Each row is a point on a tangle of strands that fork and nearly touch. The rows are in no order.
In the rows, zero is written as 128.
Two points are linked if the straight distance between their rows is under 139. Some points are linked to none.
K_261: [144, 129, 157, 136, 106, 129, 133, 102, 161, 115, 155, 162, 146, 103,  60,
 101, 140, 185,  67,  98, 129, 133, 100,  95, 165, 155, 108, 137, 117, 132,
  60]
K_413: [117, 118,  86, 130, 157, 136, 181, 151, 154, 184, 101,  94,  75, 135, 151,
 132, 139,  66, 134, 117, 141, 129, 137, 108, 124, 103, 101, 127, 100, 142,
 164]
K_678: [109, 112, 138, 109,  95, 116, 137, 162, 157, 161, 135, 166, 139, 139, 108,
 136, 138, 150, 144, 147, 161, 136, 148,  72, 122, 146, 173, 167, 191, 105,
 148]
K_13: [154, 144,  92, 124, 107, 114, 123, 168, 144,  87, 126, 199, 163,  90, 130,
 128,  91, 139, 189, 175, 141, 176, 180, 118, 118, 137, 119, 113,  99,  78,
  77]
K_966: [115,  60, 132, 109, 130, 105, 103, 130, 173,  96, 113, 139, 141, 184, 111,
 144, 163, 109, 128, 110,  88, 118, 162, 156, 119, 179, 132, 122, 209, 136,
 157]
K_986: [115, 147,  65,  86, 104, 143, 135, 115, 122, 134,  88, 136, 139, 122, 119,
 112, 110,  85, 145, 136,  95,  65, 111, 143, 132, 166,  72, 142, 115, 146,
 105]
K_442: [132, 117, 134, 125, 168, 107, 134, 128, 124, 131, 114,  91, 112, 143, 140,
 134, 147,  95, 163, 149, 108, 137, 118, 138, 107, 148, 152, 134, 146,  97,
 129]
K_96: [116, 116, 139, 121, 103, 141, 123,  94, 137, 141, 140, 142, 138, 116, 140,
 188, 163,  79, 171, 194, 145, 113, 127,  73, 122, 178, 162, 148, 154, 125,
 150]
K_138: [106, 139,  97, 137, 111, 159, 202, 102, 183, 153, 112, 122, 125, 106, 152,
 146, 173,  43, 168, 144, 136, 164, 174, 102, 122, 130,  69, 139, 106, 152,
  98]
K_279: [120, 118, 221, 110, 157, 103, 167, 146, 132, 123, 164, 124, 117, 142,  97,
 107, 151, 166, 126, 126, 135, 102,  80, 123, 129,  83, 148,  92, 171, 102,
 102]
K_820: [ 84,  84, 120, 119, 175, 101,  94, 134,  69,  91, 106,  93, 113, 186, 153,
 118, 131, 138, 130, 106, 102, 137, 171, 207,  76, 112, 164, 150, 191, 175,
 169]
K_112: [125,  76,  98, 118, 125, 106, 150, 169,  86, 128,  43, 196, 122, 111, 161,
  60, 118, 170, 164, 131, 121,  59, 126, 186, 115, 113, 154, 128,  85,  94,
 116]
K_46: [174, 138, 169,  97, 109, 151,  84,  87, 108, 144, 179, 143, 101,  76, 133,
 203, 138, 127, 109, 132, 165, 141, 140, 110, 150, 101, 126, 114, 131, 140,
 135]
K_544: [135,  86, 126, 121, 145, 105,  92, 146, 163, 116,  84, 114, 152, 175,  94,
 111, 150, 144, 137, 100,  94, 138, 119, 153, 102, 187, 114, 153, 169, 107,
 117]
K_213: [103, 153,  80, 127,  97, 140, 172, 161, 185, 179,  97, 152, 144, 104, 101,
 125, 161, 126, 138, 117, 166, 164, 127,  82, 126, 146, 129, 184, 114, 135,
 108]
K_352: [ 97,  91, 185,  95, 129, 119, 168, 123, 118,  86, 152, 123, 126, 172, 128,
 127, 156, 132,  97, 135, 128,  85, 104, 123, 133, 117, 158,  91, 205, 127,
 111]
K_924: [100, 139, 121,  85, 104, 110, 152, 106, 123,  79, 170, 102, 142, 167, 133,
 114, 139, 133,  68, 113, 104, 100, 144, 155, 148, 138, 139, 118, 211, 150,
 124]
K_63: [134, 120, 179, 109, 107, 142, 125, 114, 108, 148, 178, 161, 108, 112, 114,
 155, 110, 129, 130, 139, 161, 117, 121,  95, 138, 101, 149, 104, 151, 122,
 120]
K_952: [147, 125, 173, 163, 171, 147,  90,  87, 107,  91, 149,  49, 128, 173, 167,
 132, 132, 125,  75, 125, 108, 141,  93, 148, 133, 109, 129,  95, 123, 117,
 142]
K_800: [158,  72, 112, 129, 137, 138, 121, 122, 183, 138, 105, 142, 113, 106, 122,
 199, 168,  74, 175, 131, 139, 140, 138, 115,  82, 172, 101, 139, 113, 131,
 114]
K_135: [126, 105,  67, 117, 142,  88,  90, 178, 100,  98,  74, 103, 136, 191, 155,
 139, 140, 128, 111, 143, 109, 106, 137, 151,  89, 106, 127, 164, 160, 144,
 158]
K_981: [104,  93, 141, 136, 142,  78, 106, 161,  70, 128,  92, 156, 129, 117, 141,
  92,  94, 159, 176, 131, 104, 123, 150, 164,  73, 141, 194, 171, 158, 124,
 156]
K_275: [139,  53, 148, 135, 132, 174, 164, 128, 155, 159, 131, 181,  94, 130,  88,
 147, 118, 100, 145, 117, 171, 147, 130,  91, 129,  70,  89,  73,  90, 147,
 103]
K_337: [131,  71, 142, 121, 138, 143, 159, 176, 151, 142, 100, 193,  94, 156, 101,
 101,  99, 133, 167, 136, 186,  95, 122, 100, 134,  42,  91,  72,  86, 121,
 115]
K_260: [154, 142, 201, 141, 140, 100, 115, 101, 162,  94, 178, 130, 153, 106, 104,
  91, 161, 180,  55, 123,  91, 134, 102, 117, 160, 136, 123, 117, 153,  91,
  80]
K_502: [ 73, 169,  94, 150,  96, 181, 176, 119, 170, 194,  94, 166, 133,  86, 130,
 124, 160,  68, 158, 158, 147, 176, 146,  64, 127, 131, 111, 154, 101, 154,
 126]
K_117: [140, 166, 165, 163, 150, 135, 124,  70, 113,  75, 150,  61, 152, 132, 164,
 123, 148, 111, 108, 155, 105, 138,  76, 144, 150, 162, 147, 109, 110,  96,
  98]
K_914: [135, 125, 201, 103, 150, 150, 128,  47, 151, 127, 166,  79, 159, 131,  86,
  74, 185, 174,  56, 131, 111, 165,  92, 109, 181, 135, 115, 135, 159, 102,
  97]
K_76: [ 99, 136,  93, 137,  86, 134,  92, 120, 129, 125,  99, 176, 177, 117, 124,
 155, 125,  98, 187, 187, 117, 112, 138,  98, 122, 206, 150, 151, 134, 125,
 160]
K_979: [102,  99, 148, 146, 122, 156, 195, 151, 139, 161, 159, 132, 142, 143,  96,
  84,  93, 171, 115,  65, 141, 177, 157, 133, 159, 143, 136, 123, 123, 138,
 153]
K_713: [152, 142, 104, 122, 140, 101, 105, 149, 182, 179, 127, 114, 126, 117,  86,
 113, 156, 151,  79,  89, 120, 149, 119, 100, 116, 123, 115, 170, 142, 120,
 134]
K_882: [171, 170,  99, 131, 115, 116,  63, 112, 137, 134, 150, 119, 135, 109, 145,
 177, 127, 109, 128, 153, 116, 168, 156, 114, 141, 148,  89, 142, 119, 120,
 127]
K_883: [179, 189, 163, 130, 139, 105,  77, 127, 108, 154, 180, 127, 111,  67, 134,
 172, 133, 158,  98, 128, 144, 128, 115, 109, 123,  67, 152, 124, 125, 117,
 148]
K_456: [135,  96, 140, 167, 180,  82, 129, 172,  86, 105,  64, 127, 113, 140, 159,
  54, 100, 135, 136, 134,  80, 108, 113, 188, 121, 113, 142, 117,  87,  92,
 112]
K_825: [136, 129, 165, 113, 133, 175, 153,  58, 156, 117, 148,  51, 141, 135, 134,
 149, 196, 109, 126, 127, 147, 183, 122, 132, 168, 159,  68, 156, 124, 129,
  85]
K_388: [109, 150, 112, 181, 124, 154, 116, 141, 120, 173, 121, 122, 111, 124, 166,
 145, 113, 111,  90, 119, 148, 131, 121,  91, 129, 133, 166, 131,  96, 149,
 206]
K_793: [115, 108, 126, 139, 137, 145, 195, 141, 150, 130, 155, 111, 109, 151, 143,
 102,  98, 113, 139,  97, 132, 191, 194, 159, 173, 136, 122,  99, 115, 120,
 142]
K_880: [ 76, 167, 101, 137, 112, 137, 167, 133, 155, 173, 121, 158, 146, 123, 112,
  70, 117,  96, 121, 141, 108, 122, 139,  98, 170, 163, 150, 141, 133, 122,
 147]
K_37: [150, 160, 147, 122, 119, 126, 138, 136, 127, 117, 157, 163, 119, 122, 112,
 127, 101, 124, 179, 168, 156, 156, 134, 114, 142,  53,  96,  83, 108, 103,
  45]
K_665: [ 87, 212,  99, 116, 106, 122, 107,  92, 104, 170, 142, 100, 149, 108, 108,
 109, 123, 144, 149, 127, 118, 111, 101, 115, 116, 153, 174, 185, 170, 142,
 170]
K_524: [130, 119, 134, 143, 130, 121, 155, 131, 114, 102, 149, 136, 116, 100, 143,
 131,  91, 133, 127,  82, 110, 127, 156, 181, 111, 158, 173,  95, 117, 144,
 147]
K_107: [103, 120,  71, 101, 123, 133, 161, 135, 138, 160, 101,  97,  89, 136, 170,
 168, 144,  62, 144, 129, 125,  78, 161, 116, 111, 139,  91, 130, 134, 174,
 193]
K_972: [159, 157, 179, 180, 151, 100, 123, 196, 142, 119, 132, 162, 126, 103, 110,
 121,  92, 191, 169, 104, 150, 145, 113, 150, 102,  77, 130, 107,  60, 124,
 101]
K_298: [154, 130, 151, 154, 168, 107, 116, 111, 131,  86, 126,  92, 120, 107, 134,
 172, 166, 139, 113, 103, 126,  99,  65, 154,  80, 140, 161,  89,  96, 135,
 124]
K_901: [143, 142, 118,  84,  86, 121, 139,  92, 159, 101, 160, 131, 123, 113,  92,
 152, 166, 159,  82, 109, 151, 124, 131, 104, 164, 162,  92, 146, 147, 152,
  70]
K_271: [145, 137, 100, 121, 146,  78, 135, 154,  98,  69, 106, 109, 116, 125, 134,
 144, 124, 146, 134, 109, 121,  74,  96, 175,  86, 114, 140,  97, 104, 141,
 111]
K_494: [109,  58, 148, 158, 143, 110, 132, 140, 113, 108, 104, 153, 118, 121, 154,
 140, 125, 137, 182, 118, 135, 143, 167, 161,  76, 178, 214, 135, 139, 127,
 180]
K_824: [142, 152, 151, 113, 135, 167, 141, 101, 106, 207, 165, 156, 110,  74,  82,
 121, 111, 111, 135, 107, 130, 186, 126, 115, 114,  55, 132, 119, 131, 138,
 107]
K_151: [148, 132, 131, 139, 149,  67, 135, 222, 129, 118,  84, 166, 126, 101, 120,
 102, 114, 194, 157, 111, 130,  88, 104, 158,  91,  81, 141, 129,  88, 107,
 111]
K_819: [110, 120, 111, 121,  97,  91,  86, 145, 113,  76, 141, 178, 196, 129, 111,
 154, 126, 161, 129, 129,  89, 114, 166, 152,  81, 173, 188, 171, 199, 152,
 157]
K_806: [129, 116, 123, 144, 171, 109, 147, 127, 115, 122, 115, 113, 118,  90, 113,
  81, 104, 151, 106,  54,  77, 100, 103, 192,  79, 154, 168, 118, 112, 141,
 147]
K_765: [144, 142, 137, 170, 127, 149,  85,  97, 133, 160, 160,  95, 112, 126, 157,
 154, 139, 139,  50,  97, 135, 149, 138, 105, 147, 126, 150, 137, 117, 156,
 207]
K_301: [105,  68, 157, 127, 172,  79, 134, 170,  65, 115,  71, 115,  98, 160, 134,
  46, 106, 168, 132, 103,  97, 108, 110, 188,  96,  91, 133, 130, 143, 122,
 114]
K_268: [108, 196, 121, 138, 124, 112, 174, 137, 156, 173, 151, 147, 121,  92, 119,
  82, 147, 116,  70, 141, 122, 120, 113,  72, 173, 108, 154, 127, 120, 112,
 122]
K_241: [130, 101, 109, 126, 126, 139, 157, 207, 106, 166,  58, 189, 116, 126, 127,
  91, 105, 189, 144, 102, 159,  73, 103, 149, 114,  73, 135, 126,  77, 110,
 134]
K_942: [119, 157, 139, 144, 126, 123, 180, 146, 138, 111, 139,  99, 128, 132, 119,
 120, 133, 164, 124, 107, 165, 139,  93, 122, 139, 123, 140, 117,  98, 122,
  91]
K_340: [161, 169, 174, 153, 163, 147,  96, 107, 107, 187, 151, 106,  92,  96, 125,
 164, 144, 123, 115, 144, 163, 142,  75,  91, 127,  51, 147, 127,  91, 120,
 139]
K_826: [137,  74, 132, 129, 142, 126, 121, 181, 111, 123,  73, 138,  89, 181, 132,
 140, 100, 143, 181, 149, 189,  97, 104, 109, 110,  70, 101, 108,  94, 116,
 116]
K_7: [122, 166, 125,  84,  82, 114, 159,  97, 122,  80, 181, 100, 117, 135, 134,
 147, 151, 157,  63, 111, 149,  96, 129, 123, 173, 121, 109, 109, 157, 159,
 104]
K_495: [ 86, 106,  92, 133, 151, 112,  71, 123, 115, 104,  84,  75, 141, 218, 131,
 140, 149, 130, 156, 113, 105, 135, 140, 173, 106, 141, 118, 167, 192, 161,
 180]
K_504: [147, 121,  72,  91, 117,  95, 152, 157, 119,  64, 118, 193, 131,  90, 148,
 118,  89, 126, 187, 169, 135, 103, 174, 144, 116, 126, 117,  77, 100,  97,
  98]
K_627: [ 92,  98, 123, 124,  97, 208, 161, 105, 110, 169, 131, 143, 120, 138,  99,
 122,  80, 107, 151, 110, 158, 147, 131, 110, 147, 147,  80, 118,  98, 174,
 129]
K_875: [108,  99, 107, 105,  82, 193, 141, 143, 113, 121, 120, 192, 113, 121, 130,
 132,  63, 127, 155, 130, 184, 119, 155, 109, 136, 128,  93,  83, 101, 139,
 118]
K_533: [144, 126,  89, 109,  91, 119, 128, 151, 129,  57, 122, 201, 134,  98, 145,
 174, 106, 130, 177, 172, 171,  76, 140, 110, 113, 116,  99,  52,  67, 132,
 113]
K_492: [111,  99, 112,  99, 123,  94, 108, 127, 125,  84, 138, 128, 146, 152, 134,
 173, 164, 122, 145, 124,  98, 123, 172, 169,  87, 161, 177, 140, 210, 153,
 176]
K_712: [122, 111, 209, 165, 130, 139, 156, 113, 134,  96, 174, 146, 143, 138, 133,
 106, 119, 117, 125, 159, 127, 139, 124, 119, 177, 141, 161,  87, 129,  83,
  92]
K_604: [123,  93,  61,  75,  88, 169, 116, 129,  99, 132,  59, 193, 138, 133, 133,
 105,  90, 114, 171, 131, 103,  57, 143, 184, 130, 159,  83, 121, 115, 129,
 125]
K_858: [167, 159, 129, 115, 115, 113, 117, 114, 116, 102, 151, 109, 110,  97, 158,
 230, 164, 106, 157, 181, 168, 106, 115,  92, 118, 107,  88, 108,  86, 139,
 104]
K_32: [116, 145, 131, 164, 121, 163, 107,  63, 120, 148, 118, 118, 135, 121, 127,
 115, 119,  71, 106, 163, 100,  88,  74,  86, 150, 177, 106, 140,  92, 142,
 113]
K_486: [174, 148, 144, 119, 111, 142,  81,  73, 156, 115, 151,  83, 135, 127, 146,
 190, 190, 119, 116, 156, 139, 178, 157, 112, 177, 161,  70, 171, 135, 125,
 115]
K_895: [130, 172,  82, 137, 115, 101, 134, 140, 162, 148, 111, 118, 114, 123, 135,
 117, 165, 116,  43, 141, 125,  87,  97,  68, 165, 123, 105, 144, 107, 134,
 133]
K_372: [128,  80, 117, 125, 156,  78, 105, 174, 140, 144,  67, 153, 132, 125, 109,
  99, 135, 147, 173, 109,  93, 127, 150, 169,  85, 162, 157, 172, 161, 108,
 152]
K_130: [110, 125,  76, 122, 102, 135, 124, 141, 108,  96, 105, 170, 139, 141, 181,
 120,  88,  76, 136, 199, 111,  87, 162, 106, 151, 143, 115,  93, 114, 116,
 158]
K_304: [167, 173, 107, 119, 136, 105, 102, 127, 124, 152, 140, 120, 122,  91, 147,
 188, 159,  91, 151, 195, 132, 144, 119,  80, 114, 113, 126, 143, 119,  99,
 120]
K_900: [144,  97,  84, 152, 109, 124, 101, 205, 145, 130,  46, 154, 167, 177, 151,
 115, 133, 151, 130, 153, 138, 118, 130, 122, 133, 142, 124, 175, 107,  84,
 139]
K_419: [142, 115, 127, 118, 153, 127, 104,  82, 168, 167, 132,  79, 112, 134,  87,
 103, 182, 159,  43, 103, 112, 128,  89,  84, 132, 118, 101, 149, 137, 134,
 145]
K_944: [118, 134, 111, 129, 100, 111,  90, 161, 109, 131, 118, 183, 162, 136, 134,
 126,  94, 131, 167, 193, 129, 126, 155,  85, 120, 150, 163, 153, 161,  97,
 152]
K_84: [131, 102, 108, 146, 164, 112, 117, 140,  83, 132,  74, 108, 102, 153, 145,
  57,  68, 114, 153, 107,  79, 138, 150, 204, 135, 134, 111, 124,  92, 120,
 134]
K_833: [133, 163, 140, 113, 110, 135, 114,  90, 106, 131, 187, 123, 135,  99, 133,
 131, 100, 123, 110, 105, 100, 132, 154, 158, 143, 150, 158, 117, 159, 139,
 153]
K_200: [163,  52, 124, 141, 161, 144, 141, 133, 191, 163, 113, 164,  95, 111,  98,
 159, 154,  73, 129,  99, 126, 154, 138, 119, 107, 116, 105, 101,  97, 131,
 123]
K_211: [103, 157, 144,  92, 115, 161, 174,  67, 155, 167, 179, 106, 147, 123,  89,
  95, 156, 100, 144, 112, 115, 180, 157, 146, 194, 135, 123, 139, 169, 133,
 124]
K_643: [171, 144, 194, 118, 187, 155,  94,  76, 110, 170, 167,  63, 113,  96, 122,
 124, 148, 128,  99, 123, 128, 151,  79, 131, 134,  60, 143, 120, 119,  98,
 145]
K_390: [139,  76, 100,  83, 122, 125, 116, 160,  91, 134,  77, 218, 115, 101, 131,
  76,  71, 137, 161, 119,  97,  68, 163, 182, 111, 121, 121, 111, 123, 111,
 130]
K_464: [147, 135, 141, 102, 120, 130, 116, 126, 110, 124, 154, 153, 133, 135,  95,
  95,  65, 120, 139, 139, 108, 135, 132, 131, 148, 117,  88, 109, 145, 102,
  56]
K_926: [128, 101,  94, 121, 141, 160, 144, 164, 109, 155,  58, 111, 101, 167, 132,
 118, 103, 105, 162, 141, 156,  97,  90, 116, 125,  94,  69, 141,  83, 122,
 104]
K_707: [139, 188,  90, 144, 121,  93, 108, 102, 147,  90, 134,  58, 118, 141, 170,
 145, 185, 154,  29, 148, 131, 103, 103,  88, 151, 106, 108, 143, 109, 146,
 138]
K_640: [112, 139, 163, 140, 131, 177, 143,  67, 129, 181, 132, 112, 120,  95, 152,
 177, 176,  36, 174, 192, 143, 116, 117,  75, 129, 143, 118, 155, 120, 137,
 128]
K_951: [169, 170, 199, 126, 173, 101, 128, 110, 163, 130, 175, 110, 142,  86, 118,
 101, 186, 134,  87, 147, 102, 162, 109, 127, 168,  85, 140, 128, 146,  67,
  89]
K_14: [129, 147, 107, 109, 124, 107, 105, 108,  86,  47, 126, 107, 137, 144, 119,
 148, 124, 143,  96, 118, 121,  34,  58, 158,  87,  98, 120,  93, 122, 179,
  90]
K_61: [103, 212, 103, 105,  83, 126,  91,  80, 111, 150, 170, 143, 151,  83, 108,
 108, 108, 142,  98, 122, 100, 112, 138, 115, 148, 162, 150, 147, 163, 152,
 156]
K_587: [ 91, 106, 157, 158, 112, 132, 152, 179, 103, 132, 143, 140, 120, 167, 166,
 130,  96, 159, 118, 136, 179, 127, 154,  98, 130,  88, 186, 128, 155, 124,
 182]
K_386: [130, 137, 122, 122, 119, 136,  83, 112,  52,  97, 146, 102, 117, 164, 163,
 162,  68, 111, 128, 145, 122, 116, 138, 145, 111, 105, 132, 118, 150, 155,
 147]
K_82: [111, 171,  58,  97, 108, 117, 139,  84, 147, 120, 125,  93, 135, 105, 127,
 130, 144,  92, 111, 103,  86,  77, 127, 149, 128, 185,  96, 138, 134, 174,
 144]
K_500: [108,  90, 135, 137, 137, 187, 140, 113,  92, 162, 100,  91, 110, 182, 108,
 114,  86, 106, 153, 128, 150, 129,  85, 110, 131, 130,  75, 140, 102, 148,
 112]
K_733: [ 91, 137,  81, 109, 105, 165, 161, 141, 114, 126, 108, 152, 119, 139, 158,
  92,  72,  90, 172, 177, 151, 131, 164, 108, 155, 127,  85, 108, 107, 116,
 111]
K_296: [111, 115, 154, 117, 171,  95, 114, 146,  65,  91, 131,  84, 119, 171, 143,
  90, 101, 175, 115, 103,  93, 132, 131, 185,  83,  89, 142, 134, 188, 134,
 129]
K_433: [124, 161, 167, 170, 123, 159, 127,  79, 116, 131, 162, 125, 134, 120, 150,
 119, 117,  83, 115, 179, 116, 141, 107, 101, 182, 156, 146, 116, 101, 105,
 110]
K_457: [ 66, 181, 100, 119,  93, 141, 147, 102, 169, 166, 145, 157, 152, 117,  96,
 106, 129,  94, 180, 140, 109, 159, 171, 117, 185, 157, 125, 141, 169, 129,
 139]
K_283: [126, 112, 104, 147, 130,  86,  91, 184, 116,  87, 108, 140, 174, 133, 127,
 149, 141, 189, 108,  99, 112, 126, 137, 158,  51, 147, 185, 187, 167, 149,
 158]
K_558: [169, 138, 176, 116, 178, 136, 118, 125, 121, 199, 165, 115, 109,  87, 103,
 126, 135, 120, 150, 108, 118, 180, 120, 141, 101,  68, 153, 146, 153,  97,
 137]
K_218: [145, 176, 141, 168, 140, 121, 170, 157, 149, 128, 151, 134, 132,  88, 108,
 107, 107, 165, 127,  84, 141, 178, 122, 145, 129,  93, 128, 107,  64, 125,
  81]
K_18: [113, 120,  44,  93, 106, 100, 136, 172, 127, 115,  93, 106, 122, 169, 167,
 171, 149, 101, 114, 142, 133,  84, 154, 117, 106, 122, 104, 151, 155, 158,
 171]
K_353: [104, 115, 192, 173, 120, 148, 155, 162, 113, 154, 173, 158, 133, 123, 137,
  95,  65, 171, 104, 101, 128, 152, 148, 115, 147, 116, 164, 121, 142, 125,
 173]
K_231: [130,  99, 127, 125, 141, 136, 112, 123,  88, 119,  96, 131, 126, 167, 106,
  64,  61, 108, 167, 138,  92, 125, 120, 167, 139, 149,  95, 126, 121, 106,
  82]
K_365: [126, 135,  78, 128, 128, 113, 102,  87, 152,  85, 124,  76, 143, 142, 147,
 141, 160, 118,  64,  96,  87,  95, 117, 154, 106, 163, 122, 132, 140, 168,
 151]
K_385: [136,  83, 154, 168, 140, 130, 123, 118, 144,  97, 135, 137, 136, 110, 142,
 170, 149, 120, 118,  90, 108, 128, 137, 163,  89, 196, 203, 111, 135, 140,
 168]
K_368: [123, 107, 173, 177, 110, 124, 147, 142, 147,  67, 141, 132, 140, 170, 137,
 130, 124, 148,  98, 131, 149, 116, 109, 118, 169, 138, 133,  83, 103, 124,
 102]
K_932: [124,  95, 104, 175, 116, 119, 102, 189, 121,  96,  61, 139, 175, 166, 145,
 111, 115, 177, 118, 101, 123, 136, 137, 170, 103, 169, 156, 178, 113, 124,
 147]
K_376: [122, 152, 173,  90, 140, 175, 125,  22, 157, 130, 148,  34, 166, 120, 104,
  92, 194, 144, 115, 125, 123, 188,  99, 140, 175, 153, 104, 165, 139, 116,
 112]
K_217: [149, 134, 148, 127, 106, 112, 129, 148, 150,  74, 140, 162, 118, 152, 125,
 153, 113, 132, 175, 167, 181, 103, 123, 113, 149,  88,  83,  62,  77, 130,
  71]
K_307: [132, 115, 172, 117, 157, 109, 141, 134, 152, 150, 141, 103, 107, 156,  78,
 109, 172, 162,  74, 112, 143, 109,  64,  87, 139,  83, 106, 103, 139, 126,
 109]
K_680: [141, 144,  92, 144, 101, 144,  97, 166, 158, 137, 115, 180, 155, 108, 110,
 129,  87, 135, 165, 122, 136, 197, 176, 132, 126, 155, 103, 144, 102, 113,
 102]
K_41: [112, 111,  97, 142, 112, 130,  91, 145,  54,  81,  95, 158, 145, 162, 168,
 117,  63, 119, 135, 167, 104, 101, 154, 154, 116, 128, 145, 124, 121, 142,
 145]
K_570: [139, 107, 163, 146, 139, 167, 134,  91, 129, 124, 148,  42, 114, 170, 149,
 161, 154, 132,  92, 112, 160, 166, 107, 121, 155, 134,  89, 122, 109, 140,
 139]
K_461: [102, 186, 114, 114, 105, 108, 118, 133, 154, 177, 142, 109, 158, 132, 104,
 131, 170, 142, 150, 143, 139, 155, 131,  89, 144, 152, 165, 199, 189, 109,
 153]
K_894: [177, 134, 141, 131, 149, 121, 110,  98, 142, 113, 141,  86,  99,  85, 137,
 222, 192, 120, 131, 123, 152, 117,  85, 125,  97, 129, 113, 116,  87, 140,
 108]
K_673: [153,  96, 149,  95, 180, 133, 138,  94, 154, 120, 147,  73, 128, 151,  88,
 108, 153, 135, 117,  83,  95, 168, 107, 165, 116, 145,  76,  99, 145, 112,
  80]
K_382: [145, 138,  89, 125, 128, 107, 141, 170, 192, 177, 116, 163, 132,  78, 100,
 145, 158, 127, 139,  92, 133, 165, 156, 119,  97, 145, 154, 160, 127, 122,
 134]
K_845: [109, 133, 113, 137, 134, 139, 162, 175, 116, 180, 125, 112,  80, 136, 149,
 149, 114, 135, 128, 106, 182, 136, 129,  96, 115,  87, 158, 129, 113, 137,
 184]
K_395: [126, 123, 213, 140, 113, 174, 149, 103, 109, 155, 192, 141, 133,  94, 118,
 138, 119, 156, 106, 105, 166, 156, 125, 114, 165, 121, 175, 122, 131, 124,
 147]
K_763: [112, 164, 109, 134, 106, 147, 194, 105, 160, 127, 150, 106, 120, 105, 158,
 146, 161,  88, 112, 142, 147, 143, 148, 105, 172, 145,  92, 125,  93, 146,
  96]
K_988: [156, 145, 106, 142, 126, 115,  81, 154, 135, 134, 122, 168, 155, 101, 111,
  99,  66, 139, 143,  94,  78, 150, 166, 176, 119, 162, 113, 138, 113, 117,
 130]
K_778: [126, 143, 152, 111, 128, 175, 171,  97, 133, 160, 174, 120, 121, 114, 132,
 120, 114,  86, 165, 126, 132, 202, 181, 156, 170, 109, 130, 113, 136, 117,
 130]
K_517: [141, 138,  96, 156, 120, 116,  66, 131, 138, 112, 130,  83, 149, 163, 147,
 141, 124, 155,  67,  93, 118, 146, 141, 136, 112, 132, 127, 156, 138, 148,
 175]
K_119: [136, 150, 143, 124, 124, 121,  80, 110,  50,  86, 153, 108, 120, 147, 135,
 170, 101, 139, 118, 147, 140,  73,  76, 132,  88,  68, 146, 104, 141, 159,
 123]

Follow the links from the first point to the second, and from the first to the third. Name the last point that the two ways share.
K_304 / K_112 / K_138 => K_825
K_875 / K_279 / K_604 => K_825
K_390 / K_231 / K_268 => K_845
K_217 / K_895 / K_46 => K_353
K_46 / K_37 / K_486 => K_845

A fork is a point with three links, a tip a point with one. Leave the first point through the second and follow the links. Name the first fork or tip that comes.
K_107 / K_18 => K_988
K_494 / K_981 => K_900
K_707 / K_895 => K_353
K_271 / K_14 => K_800
K_37 / K_464 => K_845
K_763 / K_138 => K_260
K_390 / K_112 => K_433
K_130 / K_41 => K_825
K_7 / K_924 => K_763
K_900 / K_932 => K_524

A fork is a point with three links. Follow the links from the first point to the second and name the forks in between, in order.
K_464 / K_712 => K_845
K_845 / K_279 => K_433 > K_825 > K_260
K_713 / K_41 => K_260 > K_825
K_966 / K_96 => K_524
K_63 / K_82 => K_353 > K_845
K_271 / K_390 => K_825 > K_433
